A landscape with many valleys, sampled at points; each row gives a point and its height.
From any point a ball takes the steepest step (drop divided by distance) to one of its 2 nearest points. It stops when none of these is lower. Distance is the straight distance between rows; heights are no part of it.
rifiz (h 257): [ 91 171 124 165 155 149 164 163 123 111 156 157  95 168 136 174 110 154
 130 114 117 136 132 138 145  77]
seki (h 241): [ 98 115  97 145 125  79 116 127  90  68 144  90 138 138 140 111 118 115
 150 143  99 173 130 143 120 112]
dake (h 463): [ 80  72 116 113 122  99 108  87 152 159 147 125  91 125 127 137 156 136
  77 101 164 121 184 140 118  91]
zif (h 231): [ 81 136 165 150 137 215 149 164  99 128  96 169 120 188 162 151  63 127
 194 125 131  90 132  94 140  86]
Vozed (h 335): [105 124 103 140 122 159 124 148  61  88 108 113 155 171 186 171 139  83
 155 158 122 109 104 101 157  98]
muz (h 329): [120 151 173 168 152 169 133  73 140 138  98 132 124 160 116 127  94 202
 149 126 137 169 108 149 118 116]
lusa (h 223): [126 114  78 104  90 137 166 107  39 102 110  88 143  58 112  88 160  80
 135 128 128 119 140 101 123 137]
rom (h 255): [ 44 102 118 133 129 157 112 106  83 105 102 139 127 164 171 142 108  82
 132 154 142  65 145 115 151  85]
vubez (h 450): [115 106 148 150 119 105  69  62 157 163 108 153 156  86 102 129 138 173
 110  99 106 109 137 159 118 144]
gune (h 202): [129 117 120 130 152 106 161 130 126 101 162 113 130 154 124 136 118 124
 159 123 120 167 147 140 135 165]
gudi (h 435): [ 67 108 133 134 100 110 139 120 150 162 128 116  63  90 140 155 150 174
 102  89 161  98 162 147 141  95]
nogef (h 530): [112  94 164 141 103 138  62 124 129 113 104  98 146 140 175 133 117 152
 165 152 138 127  91  97 122 132]
feko (h 607): [200 178 102 119 142 116 145 201 172 155 139 122 141 135 145 126 160 159
  96 121 135 136  83 124 140 157]
lor (h 415): [113 137 137 135 105 187 145 163  96 147  74 108 114  93 156 139 133 143
 158 134 119 101  90 116 169  58]
ner (h 353): [ 41 117 132 151 104 102 134 122 160 144 117 150 153 147 133 152 113 155
 141  96  97  53 179 153 129 163]
sor (h 526): [146  86 122 117 126 128  84 156  90 131 123 116 116 114 190 138 149  82
 115 122 176 116 123  92 143 113]
duge (h 420): [ 80  76 104 144 131 103  91  82 118 178 126 145 166  90 131 101 166 145
 142  49 116  96 170 150 139 152]
fero (h 493): [197 131 170 125 160 128 124 116 166 113 142 137 157 199 127 140 104 137
 132 179 174 192  93 116 118 157]
nife (h 376): [ 98 127  90 131 155 134 122 162  88 111 134 151 141 132  99  75 160 102
 128  84  62 147 120 142 144  91]
Ligom (h 225): [106 147 171 118 148 157 142 168 177 108 142 140  54 142 116 122  80 118
 116 153 134 116 122 121 112 110]
Godi (h 316): [ 86 134 120 154 182 142 134 175  99 112 149 163 116 187 120 116 125 133
 144  76  99 185 134 139 146  81]
Falis (h 245): [113 119 103 139 110 138  96 148  99  93 124 139 134  82 127 128 105 107
 148 141  83 111  91 113 145  97]
bimu (h 70): [115 105 148 131 122 159 101 113 126  92 115 193 141 139  95 125  89  59
 126 151 110  62 138 119 131 140]
Fufo (h 552): [147 110 125 115  66 115  83 151 140 111 136 116 157 112 156 136 121 132
 159 161 126  87 101  90 116 167]
boku (h 269): [145 143 174 142 157 144  92 174 156 100 122 129  98 153 120  96  83 113
 136 154 124 163  85 117 116  98]
lafe (h 256): [110 150 148 100 159 115 153 146 147 106 129 103 120 212 102  87 130 114
 146 150  96 159 153 135 113 161]
Pedif (h 172): [ 83  99 127 121 134 194 106 123  94 132  88 170 142 122 132 123 118  63
 121 120 124  47 120 104 149  91]
fupog (h 660): [ 96 134  86 108  80  71 115 110 111 109 130  85 157  86  96 103 145 124
 165 140  81 100 160 140  96 169]
Digab (h 738): [132 155 115  95 169  91  87 167 132 120 133 100 127 207 131  93 176  63
  91 175  99 119 132 163 124 132]
Nared (h 207): [197 144 109 134 149 110 185 134 156 152 175 126 106  72 112 173 110 181
 125 111 167 184  99 142 155 152]
boru (h 315): [ 80 123 108 142 100 124 140  96 119 114 125 116 121  47 108 149 125 140
 140 133 106 110 132 155 133 111]
zolo (h 323): [110 178 153 171 120 215 153 180 101 151  57 130 111 152 176 168  77 144
 172 155 122  86 119 132 150  55]
lagi (h 35): [150 139 111 105 123 177 196 108  48 110 104 107 126  81 104  98 163 100
 105 125 128 164 112 119 133 117]
kefa (h 171): [ 81 117  90 127 147 140 126 130  76  74 126 112 122  98 121  95  96  64
 142 155 112 123 126 132 141  96]
tesor (h 271): [106 148 160 170 210 180 129 100 100 164  90 157  93 149 134 111 100 116
 113  89 130 154 158 159 131  96]
tema (h 529): [171 118 160 126 143 109  93 171 144 127  93  85 155 162 203 108 151 139
 154 125 164 188  71 105 110 147]
runu (h 579): [183 148 128  87 119 116 138 207 147 144 121 116 126 130 130  72 184 125
 116 105 140 130 101 108 116 165]
vigi (h 243): [120 117 125 135 122 144 167  72 142 144 154 170 154 173 117 174 139 203
 108 110 170 165 134 131 126 114]
Lar (h 332): [188 187 103 140 139 110 135 148 144 127 146  82  98  50 126 150 126 139
  97 161 124 139  90 154 147 127]
bem (h 523): [161 111 112  85 115  66  95 113 120  91 155 103 160 147  97  94 148  55
 127 188 111 146 147 126  91 172]
Kekup (h 589): [159 119  95  72  52 111 103 171 104 103 137 106 135  75 137 131 182 104
 139 153 133  83 117  70 104 125]
mok (h 448): [181 125 116  80  78  77 148 143 167 115 174 129 133 104  82 115 131 160
 158 145 119 179 113  94  83 147]
fufel (h 200): [114 167 153 172 212 174 140 120  97 146  87 166 120 168 147 118  73  79
 141 101 132  91 166 160 142 144]
biv (h 681): [107 128 101 127 107  98  84  63 115 105 122  93 175 117 106 113 150 116
 108 185  84 128 134 161 107 138]
duzum (h 433): [134 176 142 168 145 165 139  99 145 137 107 160 106  91 132 195  87 134
 115 149 135  80 136 144 147 113]
tikib (h 385): [ 90 129 140 160 124 131 150  82 142 157 106 136  98  63 136 207 120 133
  87 124 156  59 159 141 156 106]
met (h 443): [ 75 149  81 137 120 152 182 155  82 123 103 147 156 124 107  98 144 134
 152  71  58 127 149 152 151 106]
Sona (h 307): [139 114 141 136 141  96  73 194 150 104 169 112 103 116 142 121 113 125
 132 118 117 149 103 113 132  96]
keka (h 603): [155 148 132 147 166 152 148 144  71 141 101 106 147 172 201 167 146 103
 127 111 179 116 142 119 157 159]
bet (h 551): [159 132 146 105 118 122  82 184 141 134 100 106 138 142 162  96 183 139
 105 125 153 145  79  94 106 118]
Geveb (h 638): [100  98 116  88 111  81 155 128 121 112 136  83 104  94  76  51 136 112
 155 117 111 131 165 132 104 176]
Tifib (h 325): [152 170 190 165 202 189 113 102 136 193  82 159 127 171 132  95 104 166
 129  90 142 149 131 147 115 128]
nede (h 490): [ 71 153  94 164 116 179 176 179  86 148  94 129 139 115 151 158 119 163
 176  99  85 109 123 138 178  73]
pomam (h 478): [164  81 129  86  87  87 107  72 170 169 149 141 139 100  84 106 163 141
  96 123 138 140 149 131  97 128]
rudo (h 318): [ 80 125 142 163 153 108 132 119 170 144 148 148 104 174 143 173 100 149
 132 117 130  89 183 152 129 146]
dagek (h 333): [156  88  79  89  80  86 165 111  77 113 166 118 142  75 114 123 155 107
 140 121 133 162 161 100 116 141]
kun (h 418): [172  63 111  72  74  79 104 151 166 122 186 139 112  80 100 106 136 122
 139 111 143 173 146  77  88 105]
faz (h 614): [127 147 112  81 112 120 145 175 116 115  96  87 110 112 102  63 150  93
 130 130 111 118 142 113 106 165]
mulod (h 310): [113 122 126 146 123 126 108 190 149 137 147 153 104  91 126 141 115 146
 148  79  99 103 106 117 145 109]
kab (h 189): [119 154 126 138 159 158 162 123 138 140 164 159 106 164 139 155 148 182
  93 102 167 168 112 129 136  83]
fode (h 259): [162 118 148 162 136 123 176 101 165 155 176 143 103  90 123 172  62 175
 160 101 160 166 126 133 146 158]
Rovo (h 391): [148 180 124 184 141 136  86 117 118 139 105  97 109  78 131 169 108 125
 102 153 114  93  99 169 158 105]
Vidu (h 701): [137 164 109 147 139 127 111  81  85  95 107  86 167 132 116 131 142  73
  86 183 102 121 111 180 138 121]
Tusen (h 502): [164 114 115  66 100  77 137  71 143 133 153  97 156 138  79  88 163 121
 115 172 118 155 155 133  98 169]
Kego (h 274): [117 149 162 138 165 126 146 172 183 161 148 134  38 139 137 144  89 133
 107 121 146  84 160 146 133 142]
zur (h 756): [172 151 109 109 147  92 126 192 108  96 161 108 130 154 149 145 172  70
  94 162 124 147 109 125 118 125]
Fudeg (h 657): [147 165 154 150 158 150 118 103 152 140 116 170 182 219 134 149 110 142
 134 137 136 100 135 129 119 181]
lef (h 513): [136 133 124 100  71 130 159 125 149 155 124 138 135  92 112 128 158 200
 129  97 137 117 121 105 116 151]
zozom (h 613): [171 169 101 127 157  94 133 133 162 152 151 111 140 145 136 143 174 191
  85 142 131 170  92 156 133 126]
Pigu (h 542): [143  90 133 122 153  98 117  55 112 125 136 115 144 152 107  99 110  62
 122 165 117 134 160 150 121 195]
tuzu (h 492): [ 91  80 124  93  95 114  98 120 122 120 140 109  89 129 169 136 167 108
  85 150 172 110 136 103 119  83]
Zivik (h 293): [102 125 117 148  91 129 130  50 155 154 143 145 161 104 126 186 163 211
 101 114 148 130 122 160 146  94]
rarun (h 296): [138 125 172 155 170 145 151  62 157 135 143 158  95 150 109 143  62 143
 129 129 172 173 145 129 115 140]
zunab (h 386): [170  69 102  64  44  92 160 106 135 102 169 131 102  89  99 140 125 111
 126 133 157 159 168  86  93 117]
tez (h 151): [ 82 116 159 121 105 179 133 148 140 101 120 174 125 179 127 145  93 114
 146 141 117  78 131  84 122 124]
guk (h 474): [198 124 131 106 116 129 122 130 167 107 157 154 164 147 104 118 129 163
 123 153 134 191  68  97 105 142]
nen (h 636): [130 141 151 146 156 157 148 144 111 138 109 147 136 218 176 140 121 137
 139 100 149 117 145 126 125 153]
kozom (h 563): [162 108 104 129 143 119 157 172  91 135 143 113 121 128 180 151 154  95
 123  94 169 135 131 104 155 157]
rital (h 564): [153 112 157 126 137 143  81  85 111 129  86 129 160 131  98  72 113  79
 113 136 111 117 111 139 119 174]
pob (h 305): [153 161 183 109 187 148 156 176 169 128 114 123  95 188  96  66 101 105
 130 147 119 182 101 122 113 132]
beg (h 375): [ 52 109 119 155 102 133 114  92 126 148  92 145 175  40 124 133 122 144
 149  76 102  57 150 138 147 127]
sasan (h 509): [168 107 180 134 134 125 105 124 158 125 111 105 145 165 171 110 102 154
 153 144 183 168 104 106 114 186]
mefa (h 721): [124 147  98 144 183 106  89 102 104 130 144 119 143 162 126 119 153  75
  80 155  82 140 132 194 148 121]
lan (h 272): [175 161 108 129 135  97 174 107 159 158 169 127  88  76  96 162 122 135
  89 135 131 142 132 158 144 138]
dopif (h 477): [156 111 143 116  66 104 113 140 174 125 148 159 144  73  86 113 113 182
 186  95 101 132 108  98 112 166]
Fif (h 501): [125  91 127  88  37 102 150  82 188 142 146 139 149  85  95 141 150 189
 116 124 153 120 154 119 100 119]
Gen (h 588): [169 143 138 132 148 137 114  96 129 153 115 114 151 137 118 115 154 133
  89 132 134 139 117 139 130 154]

Where does a ball stop that starts at each point below?
Geveb | lagi
nede | bimu
nen | tikib
feko | lagi
nogef | lagi
zur | tikib
zozom | pomam
lef | lagi
Fudeg | pomam

Call two points neighbours if one is among the 2 nearest of the other. Go from one point of each pair to the other, from neighbour to neighbour, staying as low as possible. Name the highest point that can't be avoided.
gune, kefa | seki
kefa, kab | vubez
tikib, fufel | duzum
gune, Ligom | pob
Nared, fufel | muz
lagi, pomam | lef
